Each row is a point on a tangle of strands that fork and nearly touch. The rows are in no order.
Points whose rows are less than 107 apart are linked; no others are. Some points are linked to none.
J_547: [ 22 -21  32   0  14  10  12  -9  -4 -11  19   1 -14  20  -7   2 -31  -2
  11  36  12 -30   2  26  18  -4  -5  27  -6  18  21   6 -27  47 -11  32
  15]
J_808: [-11   9  54  -9 -10 -22 -16  32  21  14  36  16  26  -4 -11  -8  -5  -3
   1  -9 -14  28  -1 -13  13  -5 -17   9 -29   6   7 -17  25 -21 -31 -19
   5]
J_59: [-42 -14  -5  11 -15  23  13 -23  -2  -2 -28  -9 -13 -18   1  33  17  28
   5 -18  -2  14 -21  14  -4  30  34 -19   9 -21  21  39  15 -18  28  33
 -51]
J_287: [ 25 -18   1  16  12  14   6 -12 -23  34 -13 -36  -3   1  26  21  -2  11
 -17 -11  11 -20  24  -6   5 -11  25  -3 -14  17  18  41 -27  21  -9  30
 -11]
J_682: [  9  19   1  16 -28 -25 -23  23   5  -9   2 -37 -37 -39  26 -29  11  -4
 -10   4   3  39  46 -57 -21 -10  -8 -29  -1   9 -14  -3  11 -35  22 -17
  12]
J_56: [  4 -20  -2  10  50  15   5  -3  -6  32  24  16  10   3 -30  21   4   6
 -15 -29  22  41  -1 -26 -19   3 -32 -30 -34  26   0  -3  32  -9 -11 -33
 -23]
J_961: [ 16 -21 -42  -8  20  44  52  24   9  10  22  -6  26  41 -13  24   1 -27
 -26  -2   0 -18  24 -17 -14  21  19 -34  34 -28  -6  14 -23  -1 -30   5
   0]
J_271: [  0  15  -2   1 -19  12 -30  24  18 -25  -5 -35 -56 -39  48 -34  29   6
  -4 -11 -29 -27  12  -5 -24 -22   0   6   4   3 -26   4  20 -14   8 -14
  20]
J_734: [-21  15  11  -9 -26 -41  37 -18 -12 -12 -36  36  24   5   3 -50 -10 -18
  37  23  23   7 -15  21  -2   5 -21  33  -8 -22   2 -22 -26  29  18  13
  -2]
J_369: [  1  -4  19  17  36  -2   3  20  12   8  45  30  -8  -6  -1   7 -10   9
  10 -13  -6   8 -30  22   5  22 -29 -44   0  10  -1  21  21 -30 -38 -16
 -23]
J_441: [ -4 -25 -61  10  16  -5   3   5  -8  -1   7 -35 -15  14  22  33 -10  12
 -30 -19  14 -27 -11  19 -17  12  14   6   2 -20  20 -56 -18  33  -7   4
 -10]
J_718: [  1   8   8  -8 -10  -8   8  13 -19   6 -27  -7  24 -25 -49 -12  49 -12
  10  35  39 -13 -18 -10   8 -21  -4 -18   1 -13   1  -5 -11 -32  22  20
 -12]
J_554: [  5   4   2  -6 -32   4   6 -18 -12   2 -11 -40 -24  -6   8 -30  33 -21
  25   5  64 -51 -19  10 -13 -17  32  28 -18 -16  -2 -11 -18  -9  -5  23
  28]
J_957: [-15   5 -11 -15   2  44  -7 -29  -8   2  12 -51  -5   6  51  -6  14   9
   4 -26  15 -59 -37  40 -16  19  22  10  24  -2  29  12 -12  23  18  43
  -1]
J_925: [-23 -21  31 -10 -34 -15  -9  13  22  24  -1  12  17  11 -28  -3 -10 -21
 -22 -41 -12  21 -15   3  14  14  -1  47  -8  17 -20 -50  12  -6 -43  23
   9]
J_768: [ -4  -6  -5  46   4 -16   8   2   1 -24  -8  12 -25 -38  11 -19  -9 -21
  -5 -32   2  43   8  10   5  13 -32  13  -1  19 -15  -6   1   8 -38 -10
  12]
J_972: [-17 -17  -8   4  12  -9   5   3 -40 -42   0  18 -30 -32   3  15 -20 -15
  -3  12 -18 -41   3  25  -7  11  -3   6 -14  38  32 -15   6   4  12  17
 -13]
J_523: [-44  22   3  -7 -16 -19  -9   5 -36  -2   6 -33  -4  -2  10  22 -45 -13
 -18 -37  12   4  21 -10 -33   6 -12   7 -28  26  19 -25  32  -5   4   9
 -11]
J_466: [  3 -15  18  18   9  -9   4  25  19  18   1   3  14  26  -1  27  -5   9
   3  -1 -22   8   2  17  18  23  -8  20 -24 -14  -2   3 -21  28 -40  10
   5]
J_147: [-56  14   7  -3 -25   6  13 -24 -25 -22 -14  -6 -20 -18   0  13  20  12
   9  -6  -1 -11  -7  20 -22  18  25   3   6 -23  41   3   7 -21  50  24
 -34]
J_165: [ 17  -2  -4  26  -1   1  14 -14   7  -4  -5  44 -15 -18  33 -37 -47  -2
  17   9 -16  23  -9  12 -29 -20   4 -10  14   4  -3  14   1  14  19 -11
 -50]
J_134: [ 21  13 -33 -16   1  25   5  -2  21  32  -6  20  32  35 -21  13   7  40
  -1  20 -17  32  -4 -19   0  -7  -2 -50  24 -13  -2  20 -12  13  -2 -36
 -34]
J_916: [-46  20  10   0   9 -19 -12  -7 -33  -1   6  -2  -4 -16 -14  39 -41  -2
 -29 -38  20  -3  10  -4 -12  35   2  -6 -31   4  17 -16  42 -30  24  -1
 -12]
J_29: [  8  17  -7  31 -32 -16 -16  -4   3  25  -1 -19 -27 -20  34 -31  11  20
  -2   5  21  40  30 -32 -30  -2   3 -31 -16  -2  -4   0  -4 -16  21 -23
 -15]
J_414: [-14  19 -10 -38   9  25   1  31 -12   6  -1  44   1   2 -37  25  -7 -11
 -23  -1 -33 -18   5 -27   5  15 -41 -35   1  24 -16   3 -11  15   0 -46
   3]
J_415: [ -2   5  16   2 -36 -20 -30  23   9 -10 -24 -23 -24 -38 -18 -27  27 -11
   2  -2  27  14  18 -45   2 -17 -25 -18   9  14 -12  -8   7 -48  16 -14
  23]
J_289: [ -3 -19  63 -19 -38 -17  -7  11  12   9   5  10  23 -21 -15 -39   4 -27
 -18 -14 -15  38 -10 -20  18  -3 -10  38 -27  24 -11 -42  21 -19 -15   3
  12]
J_214: [ 12   9  -8  24  -4 -23 -11   4  13  37 -15  -2  14  -4   0  -9  18  31
  -1   7   7  48  28 -46 -15 -23   3 -17 -13  -7   1   2 -14 -15   3 -40
 -22]
J_77: [-35 -13 -23  27 -19  -2   6 -14 -21 -22   9  15 -62 -29  18  -7  21  10
   2 -36  14  55 -15  17  -2  50  14 -13 -22  -6   9  -4  10 -16  16  11
 -26]
J_127: [  2  18  19   7 -28 -29  10  -2   9  36 -19   8  27   7  -7  -4  -1  -1
  18  16  27  -1  16 -11 -24 -14   8  14  10 -40   0 -12 -40  11   9   3
 -18]
J_798: [-22 -12   1 -25   8 -13 -13  14 -31 -48  -8   8 -16 -12   6   2 -43 -26
  10  16 -15 -33   2  19   6  -3 -26  45  -7  43  15 -16  13  38  -6   8
  16]
J_587: [ -4  14   4   5 -17 -20  16 -20   7 -14 -38  57  15  18 -33 -29 -19 -13
  43  23   1  15 -20  18  32  -6 -13  30  -4 -24   2  -7 -33  21  31  20
 -20]
J_27: [ -4 -10  27  20  40 -15   5   5 -10 -28  23  53 -24 -35   8 -16 -18  -7
   3  -9 -14  -9 -21  32   3  15 -23  -5 -14  10 -18  25  31 -41 -21   9
  -7]
J_99: [-53  -5  -8  28  -7  -8   0 -22 -10 -25  -9  31 -43 -43  14  -1   6  13
  11 -53  -6  10 -18  27 -18  61 -13   4 -19  -5   3   4  12 -23  14   1
 -11]
J_838: [ 38 -31  15   9  13  29 -10 -26  20  23  34  -2  23   0   8  22 -20  36
  -2 -19   0 -11 -27 -10  47  13   7 -67  26  -7  12  33   5   7 -26  13
  -8]
J_58: [ -5 -17   6  29  29 -15  -5   8  -5  -1  -6  49  13 -22 -14  12 -11  -9
   1 -33  11  35  -8  -6   8  31 -44   6 -19  14 -25  13 -10  10 -33 -23
   5]
J_349: [ 11  -7  -9  19  34  11   7   4 -25  29   8 -13   6   8  -6  -6  -7  29
 -22 -12   9  44   8 -10  -9 -21   0  -6 -49   0  24  -8  41  -4  -2 -10
 -39]
J_660: [ 27 -15  17  22  46   1  -1   5  -8  22  15  45  -5  19   3  20 -38  24
  10  -4 -21  29  19 -25 -13  -8 -12   3 -18   3  13  -4  18  23  22 -44
 -34]
J_418: [ 53 -14   8 -23  17  31   4  -5  24  33  20   4  40  68 -27  19  26 -22
 -12  -3 -38 -21  11   4  46  33  39  14   9 -15 -25  -3 -32   7   2  50
  11]
J_938: [-11 -12  42 -22   7 -18 -12  23 -23 -33   4  27  -8 -27   4 -24 -47 -41
   2 -12 -12  -2   5  -2   8 -23 -23  38 -18  39  -2  -5  27  14 -22  -9
  15]
J_344: [ 18  -4  -5  11 -16  33   2 -39  -7 -13   2   0   5 -25   3 -14 -41   0
   1   9  -6 -39 -27  16  20 -22  19 -17  32 -19  31   4   3  39  21  46
 -14]
J_864: [ -3 -19  -2   4  53   8   0   6 -14  11   2  30  17  -6 -13  38 -26   2
 -22 -40   7  20  -9 -19  -8  46 -41 -24 -32  31  -9   1  18   0  -7 -45
 -12]
J_357: [ 28 -12 -30 -26  25  29  13  32  23  28   2  -6  47  42 -41  45  29 -27
 -30   9 -32  -5  -8  -7  31  23  19  -1   2 -17 -14  -7 -16  19  -4  28
   7]
J_47: [ 19 -12 -22  -2   3 -23  47   3  -1 -45 -25  24 -14 -27  22 -28  -5 -10
  26  53   9  -2  14   0  -2 -45   7  27   0  25 -36  -4  20 -16  36 -37
  49]
J_381: [  1 -31  22  -3   1 -12  -5  21  37  35  21  12  30  26 -32  38  -5  -7
 -20 -25 -24  25 -16   2  15  28   0  22 -16   0 -19 -37  -1  16 -40  -3
  18]
J_135: [-19 -25 -41 -14   5 -19  11  29 -12 -15   9 -42   0  11  23  34  -7 -21
 -10 -26  -4 -32   1  15  -7  15  10  34   6 -25   8 -36 -28  34 -44  27
   2]
J_502: [ 43  -9  21  11  -2  37 -20 -37 -10 -12  12   3   3  -6  -4   7 -44   9
   8  14 -20 -28  11  -9  45 -22  16 -23  32 -18  24  28  10  22  26  47
  -3]
J_514: [ -5  15  -8 -13  20  21  14   8 -13   0 -14  43   3  19 -40  28  -5 -14
  18  12 -16 -13  -1   3   6  27 -44 -31  15   9 -14  20 -26  20  13 -15
 -14]
J_819: [ 24 -21  11  -9  12   6  14   0 -11 -10  -5 -12  14  40 -19  20  11 -18
  12  18   3 -50   0  34  39  19  39  49   5 -33  -5  -2 -19  17 -17  59
  25]
J_393: [ -9 -10  12 -11 -55 -21  14 -10 -10 -13 -28 -38   7  -4   3 -46  37  -6
  14  46  40 -20 -24  -9   0 -11  12  31 -10 -15 -13 -15   0   1   6   0
  33]
J_325: [-30  39  28  -8  14   1  -3 -15 -23  12   9  16  29  -7 -14  28 -18  -2
 -15 -14  20  -9   5   2 -23  44 -23 -38 -18  14  -2  15  20 -34  10 -18
 -20]
J_482: [-10  27 -74   0 -39  -5 -32  23  10 -16  -3 -37 -21  -7  30 -28  13   9
 -16 -26  15  37 -17   0 -13  -7 -10  -1  -5 -25   3 -41   3   5  -7 -11
  27]
J_900: [  1  20 -12  12   5  13  -2  -8 -32  -6  19  10  12  21 -13  18 -19  -5
 -22  18  22 -11  16   7 -10 -15   0  17  33 -37  30 -33 -21  33  34  32
 -19]
J_156: [-22  -5 -21   9 -31   0  10 -20 -17 -77 -30 -32 -51 -47  17 -49  32   2
  33 -17   2   8  -9   9 -19   9 -17  27   1  19  -3 -10  17 -15  10   0
  41]
J_498: [  3  -3 -28   9  -1  -9   6  28  -9  24 -13 -32  20   9  11  16  12   0
 -14 -20  -3  23   9  -4   9  -8   1  32 -34 -14  -6  -3  -3  33 -43  14
   3]
J_10: [ 42  -4  11  -3  -3  -6 -18   7  33  -3  -7  49  -2   6 -15  -6   7  10
  47  34 -44  21  -2  -9  43 -22   6   1  16  -6 -19  26 -31   7   7  -1
 -34]
J_242: [ 12 -15  -7 -28   7  29  40  10  11  11   8  -6  10  46 -27  13  25 -36
   7  17  -8 -39  11   1   4  32  17  -9  34 -22 -36   7 -30   8 -41  10
   6]
J_934: [ 22  21  -4   4   5   6 -20  15   8  42  46 -21  -2  12  36 -15  -1  14
 -32  -7   5  -5   1 -12  18 -33  26  -9 -29   8  32   2 -13  21 -19 -24
   8]
J_674: [-34  29 -29 -30 -55 -16 -35  32  21 -33  -2 -30 -28  -6  26 -44   3  -5
 -18 -21   7  34 -26  -2   6  -9 -26  15  24 -15   1 -39  17 -12  -6  -4
  25]
J_993: [ 34  10 -10 -22   8  26 -29   7  34  12   0  30  11  21 -15  23  12  34
  20  21 -35   2   4 -23  35  -6   9 -34  41   4  -5  28 -36  16   7 -19
 -29]
J_252: [ 12   1  -4  15  30   1   3  -5 -17   5   1  38   1  12  34 -19 -50   3
   1   7   3  28   3   3 -36  -1 -11   0  -2  12   6 -12  23  34  23 -42
 -52]
J_490: [ 36  -9  36   1   7  41 -16 -24   1   1  40   5  31  30 -25  27 -19  16
   2  19   8  -4  23  -6  29 -16  -3 -10  36 -15  17  25 -14   9  13  40
  -8]
J_643: [ 29  -6  -6   5   6  22   8 -13 -23  33   8 -27  20  31  38  11 -26 -12
 -19 -16  20 -29   2   3  -8  -8  30  10  18 -18  15  15 -35  44  -8  23
  -5]
J_63: [-29  -1   0   8 -33   9 -31  20   2 -18 -26 -45 -59 -36   9   0  22  16
   0 -20  -4 -22   9  -3  -9   4 -11  11   1  28   0  10  25 -24  -6   8
  32]
J_748: [ -1 -16 -23  16 -17   2  58 -18  -1 -35 -33   7  -9 -17  26 -39  -2  32
  43  39  18  -6  -4  11 -22 -25   5  36 -11  24  -2  14  25 -35  47 -21
  38]
J_191: [ -8  -2  14   6  39 -25   5   9 -25 -43   0  38 -24 -41  18   7 -20 -16
 -12 -23 -43  -1   7  15   6  -5 -23   9  -9   8 -45  18  41 -27 -10   3
   3]
J_318: [ 28  -6  -7   9   1 -11  16 -27  17 -12   8  -9 -37 -35  68 -46  14   2
   2  10 -28  10  24   1 -23 -33  17  -7  16  12 -34  41 -11  -8   5  -8
  -7]
J_76: [ 19 -13  25  21  11  38  -3 -23  -4  23  39 -17  26  27   6  31 -11  17
 -34  -4  26 -19  24   3  13   4  16 -18  33 -20  15  30  -1 -11   6  42
   9]
J_363: [-21   5  19 -39 -19 -33   6   9 -34 -26 -17  24  36  -1 -34  -8  -9 -35
   7   7 -12   1 -15   7  25  -3 -12  49 -22  -8   8 -45   4  21   2  28
   0]
J_794: [ -1   6  55 -24 -15 -28 -20 -25  21  -5  -6  49   7  20 -26  -3   1  -3
  49  28  -9  -9  -7  15  20  37  -9   6  -7  24 -39 -12  -4   0  -5 -44
  31]
J_985: [-13  11  24 -19 -11  -8 -13  14  36   5 -14  47  -5   0 -42  -1  24  -4
  18  17 -21 -15 -20  22  24  33 -16 -13  16   7 -30 -12  -8  -3 -18 -37
  13]
J_118: [ 11  18  14  -5  31  20  -7   9   6  27  40  -4  44  26 -37  44   4  18
 -14   8  -6  17  17 -21  -8  -7 -12 -16  -2  -2  27   4   3  -2   1 -16
   2]
J_263: [-36  43  -3 -20  -7   6  -8  -1 -13  19  -2 -13   5  -3 -22  25   4  -9
 -22 -10  10 -10   8 -19 -33  15 -19 -57  -4  20  -5  11  22 -47  22 -26
   5]
J_577: [  4   8  14  -4 -19  33   4 -24 -10  20   5 -35 -21   1  35 -34  20   1
  16 -10  29 -59 -35  24   5 -15  20  12   5  -2  19  19 -10  17  -7  22
  18]
J_616: [ 17  -6  11  -9 -16  18  24 -36   3 -17  -6  -4  -6  28  -5 -13 -20  11
  37  42  19 -40 -18  42  22 -20  18  39   4  -3  15  12 -15  35   4  24
  17]
J_773: [ 17 -12  19  17   5 -28   3  -5   5 -17 -29  19  -5 -36   8 -17  19  -1
  23  40 -15  13  48 -23  -7 -28  -8   2   3  32 -18  31 -14 -16   7 -23
   5]
J_752: [  8  -7  -8  -9  23   4 -12  -6  18  41  21 -30  39  25 -30  42  18  17
 -16  -7  -3  37  12 -34 -10 -27   7   5 -39   4  19   1  18   1 -21 -30
  15]
J_926: [ 16  15  22  -8 -30 -21 -23  -4  42  23  -1  18  -8 -12  26 -36  24  28
  21  36 -14 -22  20 -21  16 -13  34   7  17  -6  13  -3 -41  14   3 -27
  -4]
J_664: [ 37 -14  19  -2  16  15 -20 -18  10  26  34  14  22  -7  20  -2 -23  41
  13 -22 -16  10 -10 -20  41 -24  25 -30   6   6  24  36   4   2 -37   5
 -24]
J_573: [  2  -2  23  18 -36  -2 -10   7  29 -15 -21 -12 -35 -29  -3 -39  59  19
  32  25   8  -5 -16   3  17  -6  -4  15   4  -2 -12   1   7 -32  -7 -33
  42]
J_162: [  9  -3  36  14  18  11   4  -9  24  24  44  36  15  11 -29  10 -27  12
  17  -1  16  18 -26  16  12  15 -25 -30  22  -7   6   6 -13  -5 -35  -5
 -25]
J_756: [  0   9  14   4  10  -4  11  -2 -16 -17 -26  21  -9 -23  -5  -8 -11   7
  17  32 -20 -20  -1  11  -6 -15  -1  -9  11  -1  10  32  26 -38  35  26
 -34]
J_250: [ 20 -10 -41  -1  43  11   2  27   8  15   6 -23  42  38 -20  39  21 -16
 -41 -16  -5 -15  -4  -5  36  -1  46  12  -7 -39  12   0 -15  -1 -14  31
  30]
J_901: [-33  17  -2 -31 -24  -1   5  23  24   7  -2  37   1   0 -26  -3  22  -2
 -16   4 -32  -3   4 -16   4  13 -30 -38  17  17 -29  -2  -9   6 -28 -57
  18]
J_309: [ 11 -20 -27  28   1   0   9  -2 -26  10 -34 -24 -19 -27  15   7  24   0
 -12  -7  -2   1  15   5   0   2   7   4 -26  23   7  30 -18   9  -4  38
 -17]
J_956: [-31  21  37  -3   2   5   8 -30 -27 -24 -13  26  -6 -15 -20  10  -7  -1
  15  20   5 -41  -8  22 -19  18  11  -1   5  -2  28  12  30 -43  58   9
  -9]
J_139: [ 36  12   1  -1   1  20 -26 -14   3  47  35 -21  -9   5  65 -31 -18   9
 -16 -16  17  -5  -6 -11  -1 -14  35 -33   3  20  17  22   4  23   6 -23
 -20]
J_524: [-29  29 -28  14 -10 -13  -1  15 -14 -13  15  16 -25 -19  38 -33   4  19
  10 -15   2   9 -37  20 -37   0 -21   1   6 -28  19 -30  15  -3   8 -15
 -26]
J_450: [ 38   5  25 -12  22   5 -15  12  13  41  57  10  16  11  24  -4   4  23
 -16 -12 -13  -2  -7 -20  53 -27  37  -7 -16   2  36  21  -5  13 -28  -7
   3]
J_522: [ 12  -5   1 -12 -16  29   2 -51  29 -21  14  10  12 -23  14 -49 -54 -16
  28  28   5 -37 -38  28  -9 -30   6 -16  33   7  17   4  28  26  35  29
 -15]
J_774: [-31  10 -19   1  -5   6  -6  -5  -8  14  25 -37 -47  11 -15  35  -2  18
 -26 -16  20  25  -5   6 -13  29  36 -31 -41 -17  25   0  38 -23  27  22
  -5]
J_855: [-12 -26  -2 -15  -6   3 -29  33  26   6 -39  -3  13  -9 -34  32  25  -7
 -16 -10 -21  19  17 -18  24  11 -27   7  13  41 -27   9 -12   5 -32 -14
  15]
J_129: [  9   0  29  -7  -2  -8 -16  38  -6  -1  32   4   9 -20  14  -6 -11 -14
  -4   0 -22  13  21 -20   0 -27  -7  20 -25  22   3  -3  18  12 -31 -18
  -1]
J_202: [-15  15  15  10 -34 -43  24   7  -7  16 -30  15  34   0  11 -40  -4 -24
  14  14  17  33   4 -12 -16   7 -24  19 -18 -22  -9 -25 -19  28  10 -12
 -15]
J_841: [-11 -24 -49  -6  30  19  41  14  21  10  17  -7  14  63 -21  34  -9 -26
 -32  -1 -13 -10  15 -25 -31  19  12 -34  15 -24 -18 -10 -26  14 -36 -34
  24]
J_238: [  2  30  21  24  -9   2  -1  -5   2  19  -5  27  22  33 -24  19 -23  10
   8  20  12   4   4  -4 -12  -8  -1   2  42 -46  16  -9 -27   6  26  10
 -22]
J_753: [  4 -17 -40  -3  12  -1  -8  11   9  38  -1 -39  32  22 -41  27  15 -23
 -15 -31  23  47   9 -44 -18 -28  16  11 -49 -14 -14 -16  18 -17 -24  -9
   4]
J_61: [ -5 -22 -13  14  10  -6 -11  21 -19  -5 -40 -20  -3 -32 -16  32  16  -7
  -9  -8  -3  -4  23  -3   5  -7 -18   7  -8  38  -8  24   1  -1 -21  16
   5]
J_440: [ 25   0  20  10  53 -17  -6  10 -10  -1  24  70  -6   0   3  25 -44   4
  10 -10 -34  12   3  -7  -5  -4 -14  -8 -10  -2 -26  22  10  -3  21 -18
 -22]
J_556: [ -1 -15  14 -23 -13  -1 -16  17  29  -4 -26   4  21 -14 -23   3  30 -13
 -21 -29 -20  74  28 -48  24  -1 -20  13  22  43 -25   2   7 -17 -15 -39
  19]
J_354: [-18  27 -16 -15  -7 -10   0  27 -26  -9  11 -11  48  26 -24  33 -10 -27
 -24   7   9  -2  24 -13  -9 -12   8  34   8 -33  19 -51  -4  21  19  25
   2]
J_394: [  2   2  -9 -20 -14  15  27 -46   7 -27  -3   4   9  15   5 -32 -42   4
  43  40  39 -33 -23  38 -15 -25  -2  24  17  13  23  -9   0  20  42  16
  -3]
J_804: [-39  29  -5 -14 -32 -24 -21  36  13 -36 -29 -23 -22  -7   9 -23  -3   3
  -6 -36 -10  37  -4 -15  18  -6 -34  19  20 -20   1  -6  25 -49  -8  -3
  38]
J_374: [ -9 -14 -72  10  25  16 -10  -2   3  11  -4 -37 -38  12  39  -1   5  25
 -41 -23  16 -13 -30  31  -8   5  17  -8  -1  -9  22 -32  -4  40  12 -18
 -13]
J_123: [  1   4  31 -10 -34 -16  -4   7   1 -11 -15 -10  -4  -9   3 -36   8 -17
  12  45  11 -21   3   6   3 -21  -2  26  -9  12   0 -14  -2  17  -4 -10
  13]
J_796: [ 28 -23   8   7  14  36   6 -24  40  30  54   5  25  31 -18  18 -20  31
 -15  -6  17   7 -28  -3  16   6   6 -61  37 -19   3   7 -14   6 -29 -10
 -11]
J_599: [ 21  13  43 -15   4  16  -9 -19   2  -1  25  -8   9  20  28 -11 -36 -16
  16  46   2 -30  22  11 -16  -7   1  18   8  31  23   8 -19  48  14   5
  -6]
J_401: [ -3  14  70  -6 -29 -32 -19 -17  16  10   8  37  -4  25 -18   5 -19   4
  38  30  -8 -18  20   2  14  21   2  33  -5   9 -12 -28 -26  16  -1 -28
  19]
J_6: [ -5   8 -89   9   4   3 -27   0   9  17  -6 -40 -37  15  19 -16  16  19
 -34 -24  19  11 -21   9 -15 -14   6  -9 -31 -17   4 -30  11  22  -1 -19
  15]
J_471: [  8  15  59  -4 -45 -35 -19  -9  39  31   0  15   0  10 -11 -22  19  22
  11  38 -19 -18  12  -8   7  15  25  10   7   1  -7 -38 -25   9  -1 -19
  12]
J_448: [ -4   1  -2  14 -17  -1   2  11   3 -66 -26 -24 -43 -35   8 -39  41   8
  31  14  -5  -7 -22  14  12 -16  -8  38  -1   6 -16   1  27 -26  -9 -23
  56]
J_880: [  1   9  19 -18  15 -36   5  18 -27 -45  -3   5  -5 -29  40 -13  -6 -25
 -20   0 -41   8  21  -3 -20 -46 -25  16   7  12 -50   2  25   0   5   4
   7]
J_809: [ 23 -21  -7 -28   6  16  20   1   5   6 -26 -19  26  36 -26  14  31 -37
  29  19   6 -45   4  22  24  35  47  27  21 -18 -24  25 -12 -14 -34  23
  12]
J_89: [  5   5  20  17 -39 -16 -12 -10  33  19 -24  -1 -20 -28  21 -45  51  23
  25  17  13 -10   4 -10  -1  -8  12   9  10 -12  -5  15 -35 -12 -12 -24
  15]
J_764: [ -6 -10  42 -24 -14 -15 -23  16  10   1 -26   5  20 -31 -35 -13  27 -29
  -9  -5  20  39  20 -50  22 -13 -25   2   6  35 -29  -6  -6 -34   9 -35
  19]
J_757: [  1  -5 -33   2  48  24  17  23  -9 -17  -7  30  11  37 -33  58  -6   1
 -18  -4 -13  -4 -13  -1  12  37 -41 -45  16   0  -1 -10 -26  19  17  -6
  -9]
J_694: [  2   1 -32  28   4  -4   5 -13 -19 -32   9   1 -54 -44  27 -35  -5 -26
  -6 -34  11  58   9  12 -10  33 -10 -12 -12  18 -12 -18  16  -2  -4  -9
 -14]
J_74: [-36  20 -48  -8  12  16   0   4  -8   8   3 -44   5  23 -38  45   4  -4
 -42 -16   4  14 -14 -16 -24   1  -8 -57 -22  18 -13   3  27 -29  -5 -10
   8]
J_282: [ 14   1  31   3  18 -41  18  -3 -10 -41 -14  -8 -12 -43  20 -16  14 -18
   6  -3 -35  25  43 -27  -8 -35  -8  -6  21  12 -51  19  11 -37   2 -20
  22]
J_878: [ 25  10  -9 -16   7   2 -26   2  22 -15   0 -32 -30 -36  81 -39  40 -16
   6  10 -21 -18   5  10 -26 -22   5   0  17  20 -39  26  10   7  10 -15
  11]
J_638: [-23 -13 -44 -28 -10  -8 -19 -13 -32 -25   3 -53   0  -6  25  15  10 -15
   5 -21   2 -25 -11  33 -15  12 -18  24   3  19  12 -19 -18  23 -25  28
  -4]
J_789: [ 14  25  48   1 -21  19  -8 -29  -4  25  15 -16  27  -2   7 -20 -15  33
  10   8  20 -15  -6  -5  15 -25  12 -32  15 -30  35  33  22 -34  -3  28
 -10]
J_654: [-42  -3 -24  40   1  -4  15 -23  -4   1 -19  27 -22 -23  -7  14  32  20
  29 -52  10   1 -27  27 -29  50 -12  -2   9 -25  -5   3 -15 -21   4  12
 -23]
J_887: [ 24 -14 -19   5  19  44   4  -6  17  19  20 -10  31  48  -9  52   6   5
 -30  14   9 -16  32  -4 -16  11  14 -29  50 -16  -9  29 -27  -6   7  19
   8]
J_867: [-16  10 -29   1  22  17  -2   3 -13  16  23 -54  -5  20 -27  53   9   1
 -38 -11  17   4  -2   3  -8  24  18 -39 -31  -2   7   6  28 -44   5  38
  -6]
J_188: [  6 -10 -17   1   8  28  11 -28 -13 -11  12 -32  -1  21  40   8 -23  -6
 -10 -17  16 -54  -6  29 -14  18  30  18  31 -21  23   8 -32  31  -2  51
  -6]
J_949: [ -8  25  23  -9  -2  -6   2  27  -7  12   6 -24  48   8 -42  32  10  -6
 -12  19   5  -1  17  -8   4 -17   3   7  -8 -17  18  -7  11  -5   6  22
  13]
J_941: [  4  22  14  -6  -7   1 -16 -12  12  -6  -4 -10   1 -16  34 -31 -13 -21
  18  43  15 -31  -4  17 -40  -8  -1   1   9  24   7   3  -8  11  24  -9
 -20]
J_84: [-16 -17 -36   3  50  13  24  25  14  -6  10  -5  14  45 -33  59 -11  -4
 -44 -14   3 -10 -18  -7 -17  21 -19 -36   3  -3  -3 -21  -9   1 -16 -25
  15]
J_391: [ 48 -16  35 -13   4  12   5  -9 -10  22  13  -3  11  45 -15  -1   7 -11
  -6   8 -30 -36   2  15  58  18  42  38 -13  -2 -10  -9 -16  31  -4  56
  27]
J_476: [  5  -2   1  -2  16  -8  16  -4 -23 -32 -15  40 -41 -27  -2 -18 -29 -13
  20  37 -13 -33   1  24 -10 -29   5   9   0  32  10   7  14 -13  42   9
  -7]
J_685: [-40  23 -19 -18 -10  -9 -11   7 -39 -17  14 -52  13   6  30  19 -21   1
  -2 -13   2 -17  -3  28 -25   4 -21  11 -11   1  30 -28  14  14 -13  24
  -9]
J_9: [  8  -5  16  21   4 -14  14 -19  10  -9  18  23 -44 -27  70 -28  -9   1
  -1  -5 -27  26   4   8 -41 -11  19 -12  10  -1 -38  24   9   2   9 -21
 -36]
J_963: [-18 -14 -40   5 -22   8  43 -36 -21 -61 -33 -23 -15 -23  27 -43  28  21
  36  18  16  -4 -12  34 -15 -18   0  40 -26  30  11   4  18 -16  23  -1
  39]
J_627: [-39 -30 -18  16   2  12  31 -46  -4  -2 -26  11   0 -11 -16  23   7  14
  36 -43  13 -11 -23  22 -34  32  18  -9  31 -31   2  18 -18 -23  12  37
 -40]
J_103: [ 12  16 -16  -3  -3 -13 -15  13  37  45 -17  20  43  30 -23  16  28  24
  -2  27 -13  38   3 -29   3  -9  10 -27  -1 -19  -4  -2 -25  -1  19 -47
 -19]
J_879: [ 13   2  18   2  -5 -28   4   3  23  -8 -42  61  10   1 -28 -29   0 -10
  43  35 -18  22  -3   4  30  -2 -20   8   0  -6 -21  14 -22   0  26  -8
 -15]
J_749: [-30  13 -23 -10 -22   3 -36  27  10 -18 -42 -27 -40 -16  -2   7  15  14
  -4 -35  -9  19   5  -5   6   6 -39   0  21  10  -7  10  26 -50 -10  11
  34]
J_515: [ 11   1 -43   6  34   8   6  15 -24  15  35 -32  13  25  15  17  14   1
 -55 -22  14 -28 -19   8  32 -18  39   3   8 -49  37  -7  -8   0 -10  38
  20]
J_708: [-10   5 -40  14   5 -18   5  17 -17  15 -20 -24  33  13 -20  11  23  -2
  -3 -26  21  44   7 -12  -9 -13   0   9 -33 -31 -12 -11   7 -12 -34   8
  -7]
J_322: [ 21 -19  18  -3   1 -45  18  -8   5 -26 -14  39  -4 -13 -15 -26   4  -3
  40  62   9   1  30 -23  11 -35   8  16 -14  38 -28  10  -1 -18  27 -44
  37]
J_90: [-14  16 -26  13  18  -1   0 -11 -16  20  14 -32 -21  29 -15 -15 -12  30
 -32 -11  23  32  -5   7 -22  -7  14 -31 -50 -23  25 -20  52 -22  11  10
 -22]

A fork is a point with three links, a tip a point with one. Leave the first point through the second and follow the links. Name the first fork or tip that comes.
J_985; J_794 -> J_139
J_90; J_774 -> J_440
J_515; J_250 -> J_961
J_961; J_242 -> J_515

Name the points in between on the shortest way along the links from the first point to the second, in order.
J_878; J_325 -> J_271 > J_63 > J_749 > J_804 > J_674 > J_482 > J_6 > J_374 > J_441 > J_135 > J_638 > J_685 > J_523 > J_916
J_27; J_961 -> J_191 > J_880 > J_282 > J_773 > J_322 > J_47 > J_748 > J_963 > J_156 > J_448 > J_573 > J_89 > J_926 > J_471 > J_401 > J_794 > J_985 > J_901 > J_414 > J_514 > J_757 > J_84 > J_841
J_938; J_10 -> J_129 > J_808 > J_289 > J_925 > J_381 > J_466 > J_498 > J_708 > J_753 > J_752 > J_118 > J_949 > J_354 > J_900 > J_238 > J_127 > J_202 > J_734 > J_587 > J_879
J_58; J_938 -> J_768 > J_694 > J_77 > J_99 > J_654 > J_627 > J_59 > J_147 > J_956 > J_756 > J_476 > J_972 > J_798
J_577; J_961 -> J_554 > J_393 > J_123 > J_941 > J_599 > J_547 > J_616 > J_394 > J_522 > J_344 > J_502 > J_490 > J_76 > J_887
